Points on a hilly landscape, in no order, each with its height.
From any point a ball rolls to the lowest of the 2 points nearest to it. It stops when none of these is lower. Distance is the straight distance between rows; heights are no part of it.
q_903 (h 18.6): [123 140  98 136 117 179 116 105 101 175 181 151 104  84 123 137 164 115
 162 158 105 144 157  70 154 136 132 129 151 127 181 145 155 102 100 121
 116  96 146 125 118 121 175 162 142 115  95 129 116 117 156 156]
q_366 (h 52.5): [ 66 123 141 119  82 121 180  98 126 124 111 188  93  95  97  96 141 128
 140 133  85  79  90 164 129 144 168 117 161 127 144 108  44 123 170 149
  79  82 113 108  83 196 201 149 120 124 134 158 139 165 141 147]
q_750 (h 70.9): [184 116 165 139  99 126 143 135 138  98 163  60 115 141 155  76 133 129
 144  85 140 159 140  93 124 103 116  83 121 118 153 155 182 109  81 101
 124 107  86 161 200 118 142 162 204 166 101 127  46 117 104  86]
q_434 (h 18.1): [195 172 123 157 193 105  76 137 136 132 160 109 130 208 145 163 109 125
 155 141 105 112 167  82 122 124 128 117 134 103  59 119 186 146 126 100
 183 145 166 166  87  62  74 119 151 130 134 128  70 103 144 150]
q_114 (h 30.0): [155 152 148 158 160 152 109 117 124 143  96 118 135 139 171 134 153 150
  90 138 142 179 178  93 108 127 145  93 130 117 118  98 141 157  95 101
 172 153 164 121 177 116 103 113 140 136 126 122 148 108 165 121]
q_694 (h 46.3): [131 126 162 154 110 128 136 134 157 140 131 113 107 129 186  91 134 171
  77 142  98 151 163 139 126 104 138  56 144 139 135  98  99 177 123 130
 142 145 140 133 137 172 138 146 163 148 123 166 137 162 165 126]
q_455 (h 12.0): [170 149 159 101 148 105 129  72 144 145 131 110 190 172 147 127  86  88
 141 127 156 124 126 166  71 174 124 137 141 106 135 167 165 140 137 113
 139  37 116 118 184 114 100  98 122 192 158  89 123  81  91 145]
q_741 (h 24.5): [170  89 164 141 115 132 159  88 133 154 175 104 102 172 184 119 129 149
 121 104 113 154 185 108 145  95 124  62 168 141 150 129 127 136  95  93
 105 107  90 170 172 137 100 162 212 159 104 133  92 133 131 138]
q_966 (h 36.3): [116 135 145 169 127 135  96 159 139  93 100 119 104 106 122 106  95 122
 120 106 156 109  87 104 120 129 124  82 102 137 104 111 187 125 135 147
 139 157 142 129  82 123 144 131 114 125 123 107 116 108 152 104]
q_733 (h 24.7): [154 129 118 139 110 154 150 100 126 109 144 143 104 131  87 124 132 159
 108 179  96 134 131  32 139 143 135 105 136 124 114 127 152 150 118 144
 134 170 153 107 118 121 108 179 153 136 139 109 107 145 171 122]
q_224 (h 9.5): [131 134 164 149 128 180 141  52 112 177 119 144 128 104 188 124 160 139
 102 131 139 195 182 113 110 139 167  77 166 127 173 116 128 146  97 103
 131  78 141 107 198 156 139 134 165 139 111 105 161  97 158 130]
q_643 (h 38.1): [111 116 125 112  76 100 147 163 164  98 139 100 120 110 110  91 112 117
 121 128 104  94  87 183 143  96 105 131 114 145 113 143  87 125 148 162
 112 134  98 140 118 173 161 134 120 147 139 166 120 182  96 117]
q_931 (h 37.8): [153 114 150 118 135  91 129 139 188 112 135 111 138 169 176 111  76 121
  66 150 116 121 128 172 138  85 133  87 149 143  90 129  94 201 174 181
 150 116 132 133 171 166  65 116 161 191 162 143 128 121  91 111]
q_441 (h 21.9): [128  99  81 160 147 161  47 185 129 126 175 133 119 113 167 152 103 126
 121 138 119 114 124 104 156  96 138 113 133 190  97 154 177 127 153 183
 133 157 129 166 108 144 109 121 116 124 134 104 120 103 107 126]
q_927 (h 45.9): [ 84  89 147 147 130 136 119 132 118 147  87 143 124 105 132 132  92 121
 130  71 167  88 106 176 104 145  92 120 128 140 146 102 127  94 137 126
  77 115 108 148  71 152 162 112  83  97 118  89 160  94 146 147]
q_905 (h 79.6): [ 94  75 105 120 116 100 160 180 111 130 112 102 114 127 131 170 161 166
 114  84 118 141 139 164 162  62 103 119 115 153 120  99  51 114 108 122
  91 209  89 177 111 142 110 139 147  90 101 158 131 165 122 133]
q_823 (h 24.1): [163 158 153 174 190 118  80 140 121 150 115 115 112 174 172 164 128 144
 121 126 138 146 187  90 109 115 123  73 125 116  88  83 165 141 102  90
 173 154 162 155 105  81  85 117 139 117 124 128 116  93 170 152]
q_885 (h 67.4): [189 152 157 140 127 135 108 150 141  92 140  59 140 140 153  78 111 107
 124 108 150 159 123 109  95 133 126 112 100 108 127 141 193 139  98 108
 160 107 122 139 213 112 126 126 164 172 127 115  73  95 108  85]
q_526 (h 20.1): [ 91 148  97 119 146 115 106 108 121 158 161 226 143 131 135 162 152 104
 199 168  72  83 130 131 150 134 174 135 176 145 103 158 100 136 174 151
 126  69 156 109  54 143 150  98 112 109 132 138 148 126 125 170]
q_960 (h 7.8): [128 150 153 115 103  95 165 129 131  77 145 123 106 125 132  90 172 112
 183  99 115 140 105 138 153  78 203  99 119 127 107 143 109 133 131 136
 162 118  82 109 171 120 145 100 182 140 114 186  97 167  78  62]
q_587 (h 16.1): [119 167 135  88 110 117 139  91 144 152 115 138 139 109  85 101 135 108
 114 176 124 101 110 166 110 183 111 189 126 100 167 147 103 122 130 142
 125  67 154  80 122 141 194 132  69 132 154 138 157 159 134 164]
q_775 (h 31.9): [102 125 101 172 125 175  89 154 109 105 133 160  95  84 104 137 129 135
 140 138 129 132 104  51 145 133 145  99 117 152 119 117 186 109 131 164
 129 168 154 127  76 126 136 151 120 107 117  94 118  91 157 109]
q_16 (h 22.3): [126 182 118  71 130 114 161 104 107 138 102 136 132 124  67 128 179 112
 150 177 132 117 118 154 128 165 133 224 105  80 149 139  84 111 121  99
 146  96 143  76 143  93 162 107  87 111 137 183 156 173 122 145]
q_953 (h 68.8): [108 128 185 144  95 137 130 123 122 120  98  83  75  88 126  70 117 128
 137  74 181 121 109 151 126 149 103  95 101 111 185 110 161  91 107 107
  93 110 107 135  96 141 213 165 115 115  97 131 110 127 150 131]
q_458 (h 29.2): [153 148 108 121 137 118 148 142 102  91 113 102 125 153  71 150 152 142
 146 118 148 146 127  77 134 131 131 181  93  89  97 116 149 100 103  77
 147 193 126 118 138  62  91 136 135 109 113 143  99 145 128 101]
q_312 (h 11.3): [100  99  79 101 144 155 146 141  72 106  97 146 170 118  83 183 137 110
 155  93 172 149  96 132 121 145 139 201 102 130 134 149 122  91 127 107
 102 147  99 115 161  94  95 101 100  97 121  90 156 104  81 113]
q_753 (h 28.1): [116 135  55 112 135 127 130 115 106 122 158 186 134 142  50 164 124 119
 182 165  91  89  94  68 146 163 121 191 141 133 108 152 152 112 152 138
 120 137 159 108  39  98 104 152 103  99 130  94 113 128 140 152]
q_389 (h 56.1): [ 78 134 159 126  98  88 177 127 135 121  78 146  95 120 116 110 151 148
 142 120 103  88 109 181 124 123 156 121 130 122 119  94  45 131 153 123
 107 142 120 115  91 157 175 120 117 108 122 191 150 192 143 132]
q_562 (h 23.7): [170 170 121 115 154 126 141  82  86 127 136 122 144 173  73 160 142 133
 152 148 123 132 158  70 114 156 131 187 126  75 111 128 177 109 102  56
 155 131 150  98 130  49  84 131 131 126 117 136 108 122 150 131]
q_918 (h 4.1): [170 161 129  93 154  93 118 124 132 115 151 102 183 183 123 144  96  88
 174 121 138 120 106 151  89 146 128 178 116 101 106 164 177 117 143  95
 154  78 102 137 164  83  82  80 126 176 148 112 111  95  66 124]
q_164 (h 26.0): [ 77 116  62 107 167 131 107 116  85 134 149 245 166 131  78 186 130 116
 196 148 108 104 113  97 130 170 137 185 169 150 122 159 121 120 170 137
  95  93 165  84  34 102 119 119  91  83 123  75 139  86 137 167]
q_874 (h 39.4): [132 149 134 119 131 104 176 109 126  76  77 152 129 170  52 141 116 158
 111 154 119 102 101  77 123 148 128 159 115  94  73  91 136 150 147 120
 148 187 159  88  85  77  74 147 113 128 149 125 127 152 169 104]
q_443 (h 42.1): [ 89  79 122 114 141 126 127 126 116 155 119 158 171 124 169 155 101  93
 155  83 142 106 104 211 107 117 127 130 149 170 140 148 110 111 151 139
  85  72  76 147 139 161 120  70 107 118 127  90 168  92  76 152]
q_263 (h 18.0): [148 126 112 146 121 124  82 152 174 172 208  87  99 136 199 103 132 135
 112 170  76 112 165 154 151  98 106  98 147 161 136 151 121 150 137 146
 139 108 125 174 118 174 152 146 153 140 130 172 106 171 125 165]
q_616 (h 44.0): [120 151 139 114  91 118 134 159 148  99 117  78 113  80 112  71 135 105
 139 136 148 121  84 184 135 135 128 142  85 119 144 154 113 118 126 155
 142 120 114 120 153 143 201 125 105 142 139 167 121 170  90  98]
q_344 (h 22.9): [ 99 107 157 112 128 132 173 105  96  94  61 136 139 120  94 129  94  81
 151  53 209 126  66 171 106 156 136 152 105 114 151 137 134  96 141 109
  80  94  76 109 144 113 130 103 104 131 118  84 138  90  79 106]
q_265 (h 20.9): [165 127 119 115 104 173 147  69 138 145 159 157 125 115 106 115 156 156
  74 211  78 162 159  51 136 159 147 119 153 126 146 142 116 165 110 159
 143 133 171  93 161 153 124 177 149 153 149 114 137 151 165 137]
q_626 (h 23.3): [123 134  81 116 135 144  91 113  95 199 192 169 123  89 108 154 144 111
 174 162 104 110 162  92 143 171  91 176 154 125 203 167 166  94 104 108
  96  62 160 115  69 102 192 152 107  97 102 114 123  95 154 198]
q_519 (h 25.8): [142 123 124 141 107 145  87 134 187 143 174 109 115 114 163  91 103 132
  65 187  96 116 131 137 135 130 109  91 147 154 135 145 134 165 148 187
 144 118 151 141 124 191 153 160 123 160 152 129 125 148 148 149]
q_220 (h 41.5): [106 125 155 178 151 136  65 156 136 132  87 108 106 103 130 125  74 128
 120  90 177  90 104 142  93 155  83  95 108 133 124  95 191  95 133 139
 113 121 148 151  45 126 159 118  70 102 123  85 142  80 170 135]
q_902 (h 10.0): [ 87 163 141 115 116 134 116 103 142 135 101 193 125  85  82 116 139 114
 112 194 117 103  96 128 109 186 148 134 134  98 146 118 116 138 145 178
 134  77 179  65  80 155 200 132  77 113 146 128 175 134 175 141]
q_501 (h 28.5): [127 137 161 119 131  81 150 149 130 120  91  79 134 152 154 131 137 139
 130  86 155 138 131 166 126  92 123 107  91 109 121  97 101 128 103  91
 142 158  96 148 156 107 117  94 147 125 112 166 128 141 107 102]
q_474 (h 15.8): [114 109  69 125 121 154  73 179 139 150 187 115 123  78 151 133 139 120
 138 134 108 116 123 150 157  98 119 152 122 184 128 166 125  99 135 166
 119 133 109 161 129 166 153 121 103 120 127 140 131 142  99 140]
q_158 (h 35.0): [144 138 136 126 131 132 145 144 126 125 100 109 144 117 161 129 170 162
  73 142 135 203 164 136 128 101 152 116 114 128 127  93  79 170 109 121
 162 184 150 118 217 134 104  96 149 143 135 150 171 143 128  90]
q_996 (h 16.9): [127 100 175 162 106 171 162  58 123 163 146 138  98 119 185 114 133 143
 116  95 128 164 175 110 131 118 153  44 173 139 171 116 137 140 110 107
 101  91 102 146 159 171 138 159 194 135 104 101 124 108 153 138]
q_576 (h 63.3): [163 125 162 110  95 140 150  68 149 126 145  96 150 139 104  84  75 106
 110 124 156 111 106 117  95 171  84 141 140 101 159 169 180 118 122 130
  99  58 111 122 164 134 140 171 129 187 151  73  98  98 115 137]
q_475 (h 25.7): [ 62 100  70 156 152 147  70 188  97 144 119 180 120  77 124 169 139 131
 160 106 126 100 121 138 137 125 122 154 123 185 116 109 122  75 145 155
  94 147 140 149  45 141 150 100  70  49 108 110 163 109 141 134]
q_369 (h 27.9): [121 161 120  97 126 128 151 140 108 127  76 111 122 105  81 126 176 147
 113 164 153 146 129 144 130 150 131 192  82 104 138 115  83 126 104 102
 140 185 147  90 147  99 149 122  83 104 136 168 158 181 139 121]
q_46 (h 19.9): [117 114 155 110 119  83 173 126 127 106 122 112 126 150 163 133 155 143
 154  75 113 145 129 167 151  66 164  82 122 141 110 123  83 132 117 105
 123 139  66 148 166 131 103  92 186 128  94 179 120 152  83  96]
q_883 (h 49.2): [152 135 186 109 112  76 165 130 174 143 109  73 147 159 166  95 130 158
  59 139 122 155 165 178 119 122  88 114 122  98 164  85  51 177 105 113
 154 128 133 132 181 156 113 138 147 161 142 176 146 171 143 121]
q_222 (h 18.4): [163 177 119 101 153 123 157  74 114 147 130 146 153 171  90 159 177 150
 134 189 101 142 180  89 129 141 141 188 137  88 102 120 108 137 104  75
 172 140 163  89 157  73  85 113 141 121 135 164 151 164 161 141]
q_393 (h 31.7): [132 155  74  92 126 167 119 120  95 130 147 145 159 100  65 152 171 124
 124 192 122 164 129  83 134 167 140 222 121 104 142 156 124 119 113 136
 153 141 160  71 171  98 136 135  89 132 145 120 154 140 129 125]
q_139 (h 74.7): [150  85 187 156  86 151 153 118 118 119 129  61  99 117 159  88 120 140
 108  58 180 171 149 112 123 118  95  70 131 126 179 125 177 112  81  98
  89 129  86 166 171 145 152 177 174 145  96  90  78 104 132 109]
q_161 (h 17.0): [ 94  68 118 100 107 149 186 135  84  91  70 126 145 114  71 148 113 112
 138  56 195 138  69 157 136 140 110 177  96 144 146 152 106  84 125 114
  52 151  62 135 150 124 118 126 118 109 110  89 128 112  66 104]
q_732 (h 28.6): [109 136  99 159 108 174 121 143 112  84 129 180  94 102  98 127 158 153
 123 175 100 160 117  32 160 122 173 102 123 131  94 107 156 142 131 163
 157 207 162  98  99 127 118 159 132 113 125 124 123 136 167  87]
q_747 (h 30.1): [154  72 164 127 107 106 169 128 142 113 141  94 130 166 179 120 116 145
  99  71 140 162 152 132 144  68 138  68 149 142 132 129 123 146 118 123
  99 126  73 168 198 147  69 142 209 169 115 124  94 111  91  96]
q_609 (h 26.1): [ 94  70  97 141 151 175 122 165  94 124 106 165 144 109 167 185 138 141
 105  92 140 174 142 127 147  80 168 107 140 177 102 111 115 138 142 148
 115 192 113 147 161 152  66  91 137  94 124  90 173  97  94 103]
q_320 (h 18.5): [150 171 134 136 118 113 130 131 143  63 163 125 120 131 118  86 131  98
 177 134 108 128 100  99 141 107 184 109 117 111  96 152 168 140 151 148
 180 114 115 103 157 105 137 113 171 156 137 153  74 141  93  71]
q_727 (h 26.4): [111 113 108 164 163 155  49 177 151 108 125 148 131 119 176 150  88 128
  79 143 137 123 119 132 144 102 154  87 137 184  66 130 148 163 177 202
 141 159 154 139 101 150  87  95 101 137 150 107 155  86 121 110]
q_921 (h 55.9): [157 137 153 124 102 108 167 123 146 111 127  76 113 140 106  91 138 152
 103 138 131 136 142 104 123 134  90 132 106 104 149 121 126 133  96 102
 126 152 132 128 150 112 140 171 146 146 131 150 103 173 156 116]
q_431 (h 13.2): [133 158 126 121 131 144 176  57 114 146 122 196 125 149  96 146 182 164
 120 189  78 140 169  74 142 139 175 143 158 106 110 113  79 155 120 112
 148 139 163  72 131 116  97 135 148 117 135 159 160 171 179 145]
q_22 (h 35.1): [163 156 143 126 161 102 129 164 106 101 119  89 146 178 142 153 153 138
 147 100 132 167 154 110 127  92 148 138 100  93  87 100 142 126  93  69
 177 181 117 142 169  71  80  89 162 122 107 160 106 125 118  91]
q_99 (h 30.4): [100 126  54 118 147 172 109 137  91 122 146 194 154 103  74 174 158 131
 143 179 111 139 110  73 140 161 137 200 126 142 121 146 125 117 140 156
 132 165 162  85  96 110 112 133  76 100 134 101 156 124 140 133]
q_76 (h 11.5): [172 168 124 124 155 110 100 110 132 126 173 125 149 176 132 134 111 106
 182 141 105 108 125 101 110 137 138 138 130 111  92 163 190 125 145 107
 162  99 140 136 119  79  95 112 144 156 139 122  90 103 106 137]
q_792 (h 6.1): [114 138 145 130 103 145 175  57 128 153 139 190  97 117 128 120 159 144
 134 157  72 133 153 101 143 130 179  85 167 131 141 125  87 156 135 127
 119  94 127  99 122 155 140 150 166 133 123 158 141 158 161 135]
q_323 (h 35.5): [107  93 138 141 144 129 161 130  93  71  68 139 139 148 117 169 104 129
 129  37 170 163  97 105 126 104 167 113 117 130  89 102 161 123 134 105
 125 185  90 125 148  98  58 109 153 113 108  83 126  84 101  76]
q_249 (h 16.7): [115 141  97 126 166 168 109 131  76 124 106 145 166 118 135 178 171 125
 152 114 154 177 141 116 121 129 165 174 115 116 125 125 138 109 114  98
 149 159 122 110 170  86 103  81 110 102 114 116 167 104 109 111]
q_472 (h 55.5): [102 147 135 138 117 148 109 129 122 170 138 114 110  74 165 107 156 124
 145 127 130 145 146 163 128 135 137 124 122 133 177 127 106 107 107 121
 128 105 127 131 145 156 196 119 114 115 111 155 157 145 139 143]
q_336 (h 50.5): [141 124 131 175 132 138  94 158 146 134 142 124  84 131 174 124 133 157
  92 151 108 128 159  95 142 101 134  58 138 146 107 106 143 151 129 155
 150 170 153 153  91 145 117 145 146 127 123 136 118 139 171 135]
q_254 (h 38.2): [ 88  90  95 127 154 119  82 131 124 161 152 179 154 132 168 157  97  94
 180 103 117  76 113 170 127 120 127 128 164 177 118 167 133 117 173 149
  87  65 114 148  75 145 122  87  99 103 123  90 136  86  94 168]
q_496 (h 12.7): [129 145 112 113 119 149 153  66 111 159 176 176 123 123 127 133 153 110
 178 148  89 128 150  97 151 126 171 119 165 135 146 155 124 130 141 120
 122  72 124 110 141 127 138 140 164 133 114 135 118 122 126 150]
q_94 (h 49.6): [157 180 135 106 119  93 116 166 179 102 141  76 149 133 125  86 118  93
 125 165 123 112  97 172 101 130 120 161  95 102 115 151 127 140 141 154
 189 101 136 114 171 122 153  94 102 164 166 160 120 161  94  98]
q_236 (h 46.1): [126  84 121 109 137 120 146 100 120 173 135 129 161 150 149 152 101 110
 146  87 140 105 137 177 108 135  84 140 146 138 162 139 114  99 126  95
  77  86  78 167 127 138 105 114 123 118 123  86 141 103  98 179]
q_387 (h 57.2): [181 130 121 130 126 106 105 150 180 110 182  81 130 173 136 102  73 118
 118 160 102  84 110 115 129 116  91 125 124 132 100 159 170 145 158 161
 148 131 138 168 119 129 103 156 151 177 161 126  67 137 115 131]
q_822 (h 60.4): [191 118 148 120 105 131 114 128 179 117 168  63 152 152 126  81  55 118
  90 141 133 112 113 118 103 145  68 129 128 120 135 162 183 142 130 151
 126  99 134 155 166 141 114 174 140 200 167  97  72 107 119 129]
q_262 (h 54.2): [148 146 113 157 138 117 103 135 130 150 163 118  93 133 148 127 138 132
 163 136  98 110 144  96 147 107 126 101 132 134 111 128 160 113 121 116
 146 132 136 155  85 117 143 129 146 112 115 146  97 139 141 144]
q_669 (h 60.0): [127 148 148 159 112 163  71 131 153 146 161  91 108  77 184  70 132 109
 117 141 135 144 142 136 116 138 128  80 129 143 172 143 169 126 116 150
 155  77 149 133 146 168 196 137 123 143 121 128 122 116 147 131]
q_754 (h 37.4): [157 114 145 124 154 116 121 124 156 149 107  90 154 172 120 137  62 125
  73 117 151 104 127 143  98 157  48 140 123 111 134 106 144 137 124 115
 120 123 139 150 120 116  88 152 108 156 156  93 127  94 155 163]
q_630 (h 43.4): [154  88 168 109 118  74 162 150 179 118 121  84 153 177 164 111 101 143
  59 118 124 157 153 172 139  71 109  94 138 120 133  97  49 189 137 142
 133 131 120 148 192 155  50 129 181 191 139 164 124 135 103 104]
q_396 (h 72.4): [ 91 113 158 125 110 149 145 136  86 113  54 104  92  79 100 111 133 116
 154  57 206 138  89 174 133 140 131 136  79 117 174 118 131  84 106 102
  74 148  94 134 121 128 188 139 107  86  97 130 122 119 108 107]
q_828 (h 23.5): [ 87 133  89  88 169 120  94  98 111 152 173 243 187 119 109 182 145  97
 181 181 107 122 126 114 132 170 166 167 185 149 124 185 115 153 166 167
 127  54 170  72  77 116 143 105  93 117 150  99 157  85 119 173]
q_872 (h 32.5): [150 116 146 118 125 127 110  94 147 180 140 107 151 141 129 123  77 123
 104 119 158  96 136 151  94 187  32 147 147 114 174 134 166 105 113 117
  94  81 130 153  94 137 146 153  77 142 140  74 135  94 151 190]
q_495 (h 34.7): [125 157 151 125 125  91 172 128 106  91  75 122  89 146  60 123 140 149
 146 113 156 106 111  96 127 137 131 149  93  92 109  94 141 111 118  85
 127 174 132  97  80  69 126 146 124 103 109 157 107 164 157 112]
q_391 (h 32.0): [122 105 132 138 156 111  92 162 168 103 105 139 151 148 178 143  67 100
  81 114 144 112  98 194 132  87 147  88 144 164  60 130 119 182 190 186
 137 121 121 134 133 163  60  79 135 169 157 108 152  91  80 103]
q_502 (h 22.0): [121 123 107 121 161 119 155 116  98 122 103 168 162 167 135 178 144 129
 158 101 131 133 130 129 134 109 161 153 130 126  88 119 105 131 139  97
 137 156 105 124 137  93  60  81 138 102 123 117 153 118 109 125]
q_665 (h 28.4): [150 162 101 102 131 159 146  77  94 124 130 156 136 136  40 150 157 136
 119 194 122 138 135  45 122 186 127 197 127  86 145 144 156 121 113 107
 137 133 170  71 130  85 112 161 113 129 135 119 126 129 176 140]
q_734 (h 63.8): [172 161 129 140 128 148  76 130 144 140 186  81 129 111 167  85 123  91
 156 142 127 137 136 111 117 129 124 113 124 134 152 170 192 124 107 129
 154  74 130 143 172 130 168 130 144 162 129 127  82 107 109 125]
q_195 (h 59.8): [114 158 189 117  88  94 183  93 159 114 100 127  97 126 111  73 138 145
 128 146 101  95 120 154 111 154 141 114 126  98 143 101  89 150 143 123
 129  97 138  97 106 143 184 145 117 132 134 184 132 199 163 130]
q_677 (h 30.3): [106  81  96 114 152 119 165 151 120 133  84 161 158 157 114 182 125 157
  82 122 124 138 133 140 143  99 109 150 131 148 100  86  43 148 146 129
 103 206 123 130 131 139  41 120 130 115 146 107 179 128 132 132]
q_55 (h 40.6): [122 145 156 142  99 115 158 145 144 108 112 115 114  99 159  81 179 158
  72 154 103 179 149 155 132 112 172  84 128 134 128 101  57 190 120 149
 168 168 153  96 175 158 157 112 156 139 131 197 153 197 138  80]
q_768 (h 49.4): [ 61 113 142 117 100 135 148 109 113 149 101 173 106  87 108 110 120 111
 160  99 133  74  93 179 119 159 124 135 146 119 164 114  91  96 155 134
  64  70 112 114  77 172 202 129  93 100 120 115 149 118 143 155]
q_477 (h 51.5): [114 116 134 139  96 146 128 149 133 141 123 100 103  87 127 105 144 159
  95 142 131 141 133 137 132 133  95 121 117 129 161 114 105 120  97 137
 113 163 140 140 119 153 172 160 112 122 126 145 142 159 162 137]
q_527 (h 30.6): [128  80 123 126 143 140 139 129 121 137 120 130 148 133 194 158 116 131
  99  93 139 163 156 154 137  80 146  92 147 157 120 124 110 146 126 124
 114 139  89 159 195 157  63 100 168 142 126 103 149  91  85 117]
q_452 (h 59.7): [152 126 165 112  95 136 169  99 136 115 104  78 122 129  80  86 108 127
 104 122 177 135 119 119 106 167  75 161 101  93 169 139 155 105 100 102
 102 112 121 117 161 112 151 177 120 155 139 113  96 137 130 122]
q_600 (h 8.1): [164 134  66 124 127 130  70 190 157 150 224  84 117 124 159 125 138 117
 150 172  82 111 140 133 163  86 110 144 114 160 116 174 142 109 128 148
 158 141 120 180 148 139 144 127 137 130 135 170  95 165  89 139]
q_261 (h 29.4): [ 97 102  60 169 173 142  52 188  78 147 152 162 108 101 139 197 133 125
 184  79 127 124 141  99 142 110 128 136 135 179 113 121 171  64 126 133
 119 148 121 176  44 105 126 105  99  32  98 102 125  90 118 150]
q_110 (h 16.3): [151 154 137 135 104 171 153  70 129 142 124 145 124 101 136 102 171 146
  74 176 120 198 163  88 121 159 176 105 147 115 158 127 114 166  92 134
 156 112 160  77 206 146 144 144 160 147 141 127 158 134 160 108]
q_116 (h 26.6): [123 114 129 117 161 104 178 130 105 104  56 150 169 174 105 181 132 150
  92  91 153 153 132 138 120 116 133 158 107 115  94  80  75 147 128  88
 129 195 118 116 159  93  29  99 135 123 134 115 169 121 127 102]
q_201 (h 34.1): [112 121 122 114 158  97 138 147 156 149  71 149 157 158 113 159 111 148
  75 148 123  89 124 162 112 128  86 148 122 125  94  86  66 155 149 139
 133 165 158 122  95 135  89 117  91 116 155 128 181 145 166 157]
q_999 (h 38.5): [154 129 162 129 157  84 123 135 185 152  93  90 144 184 123 134  68 146
  54 150 125 101 141 152 113 133  54 122 123  96 117  69  89 173 134 141
 155 144 171 139 103 126  74 155 107 150 159 130 149 125 178 165]
q_585 (h 33.9): [105 107  83 155 167 109  67 149  97 171 159 170 124 129 173 174 119 100
 215  79 118  89 142 141 139 103 128 120 155 173 122 149 164  78 140 116
 105  79 110 178  50 114 135  83 122  52  91 107 118  75  93 170]
q_563 (h 29.9): [102 132 149 124 143 102 146 131 108  72  61 139 138 138 120 136 102  94
 162  51 180 124  70 160 105 119 174 126  95 113  89 117 151 112 154 110
 141 138  84 112 137  91 100  71 120 121 119 112 140  99  78  78]
q_276 (h 31.8): [130  94 133 130  77 131 129 155 192 113 154  88 119 106 122  71  78 130
  55 156 106 101  95 163 151 115  76 114 138 148 131 141 108 151 159 191
 103 128 124 146 108 206 154 176 114 172 154 139 119 172 132 127]
q_334 (h 27.8): [128 129 122 124 122 139  82 105 138 180 172 135 137 105 128 118 101 109
 142 144 126 101 136 123 116 178  73 143 150 124 192 162 184 101 122 141
 102  50 150 129  80 136 194 151  81 129 132  89 126  93 147 186]
q_449 (h 53.7): [186 157 132  99 135  95 122 130 179 121 167  93 160 172 132 100 102 110
 112 179  98 115 129 144 110 122 115 148 123 112 104 156 130 161 143 146
 175 107 136 139 181 126 102 119 146 183 173 145 113 146 104 120]
q_176 (h 15.5): [ 94 153 103 128 125 124 104 133 143 132 124 179 132 101 120 126 132 116
 152 162 101  89 104 144 126 135 149 131 139 132 108 134 113 127 164 171
 134 103 156 102  81 150 156 106  87 119 144 133 161 136 137 141]
q_882 (h 64.5): [108 143 181 135  89  90 160 125 145 116 112  96  72 121 116  69 118 129
 150  94 135  80 110 165 123 139 108 104 109 106 160 106 121 107 123 105
 103 111 108 141  66 135 211 157 126 110 111 178  99 179 143 135]
q_850 (h 74.8): [ 92 100 126 134 112 123 140 158  79 125  74 106  72  90  87 139 158 146
 160  66 179 121 113 151 144 130 100 149  89 125 161 105 108  65  93  96
  71 191 106 157  71 120 194 162 100  48  83 142 111 138 131 135]
q_965 (h 22.1): [ 91  86  65 137 153 162  90 177  97 150 130 160 150  92 140 187 149 141
 129 116 127 136 134 131 145 108 132 162 129 184 122 128  99 105 128 145
 112 176 119 144 128 130 106  97  87  77 123 107 171 115 117 130]
q_650 (h 25.9): [147 162 104 144 133 139  85 182 132  50 161 110 136 121 152 103 123  93
 164 116 129 161  97 112 140  95 195 117 105 125  73 154 190 132 144 161
 193 154 119 116 175 119 122  90 146 153 137 136  90 105  70  57]
q_760 (h 77.1): [100  91 137 132 104  96 160 170  99 124  98  77  76 113 103 139 168 173
 123  75 142 131 137 163 147 102  77 124 105 124 149  90  74  92  87 112
  76 212 104 178  67 127 173 171 129  72  92 171 109 187 144 137]

Where does a ball stop that starts at each point below?
q_396 => q_224
q_387 => q_600
q_999 => q_312
q_99 => q_902
q_336 => q_918
q_927 => q_224
q_630 => q_600

Call two points neighbours if one is among the 2 nearest of the other. Go from one point of each pair to the other, from neighbour to neighbour, staying as low as possible. Name the highest point that can't be avoided.
q_918 and q_600 => q_883
q_902 and q_960 => q_22
q_224 and q_965 => q_527
q_792 and q_902 => q_393
q_792 and q_312 => q_999
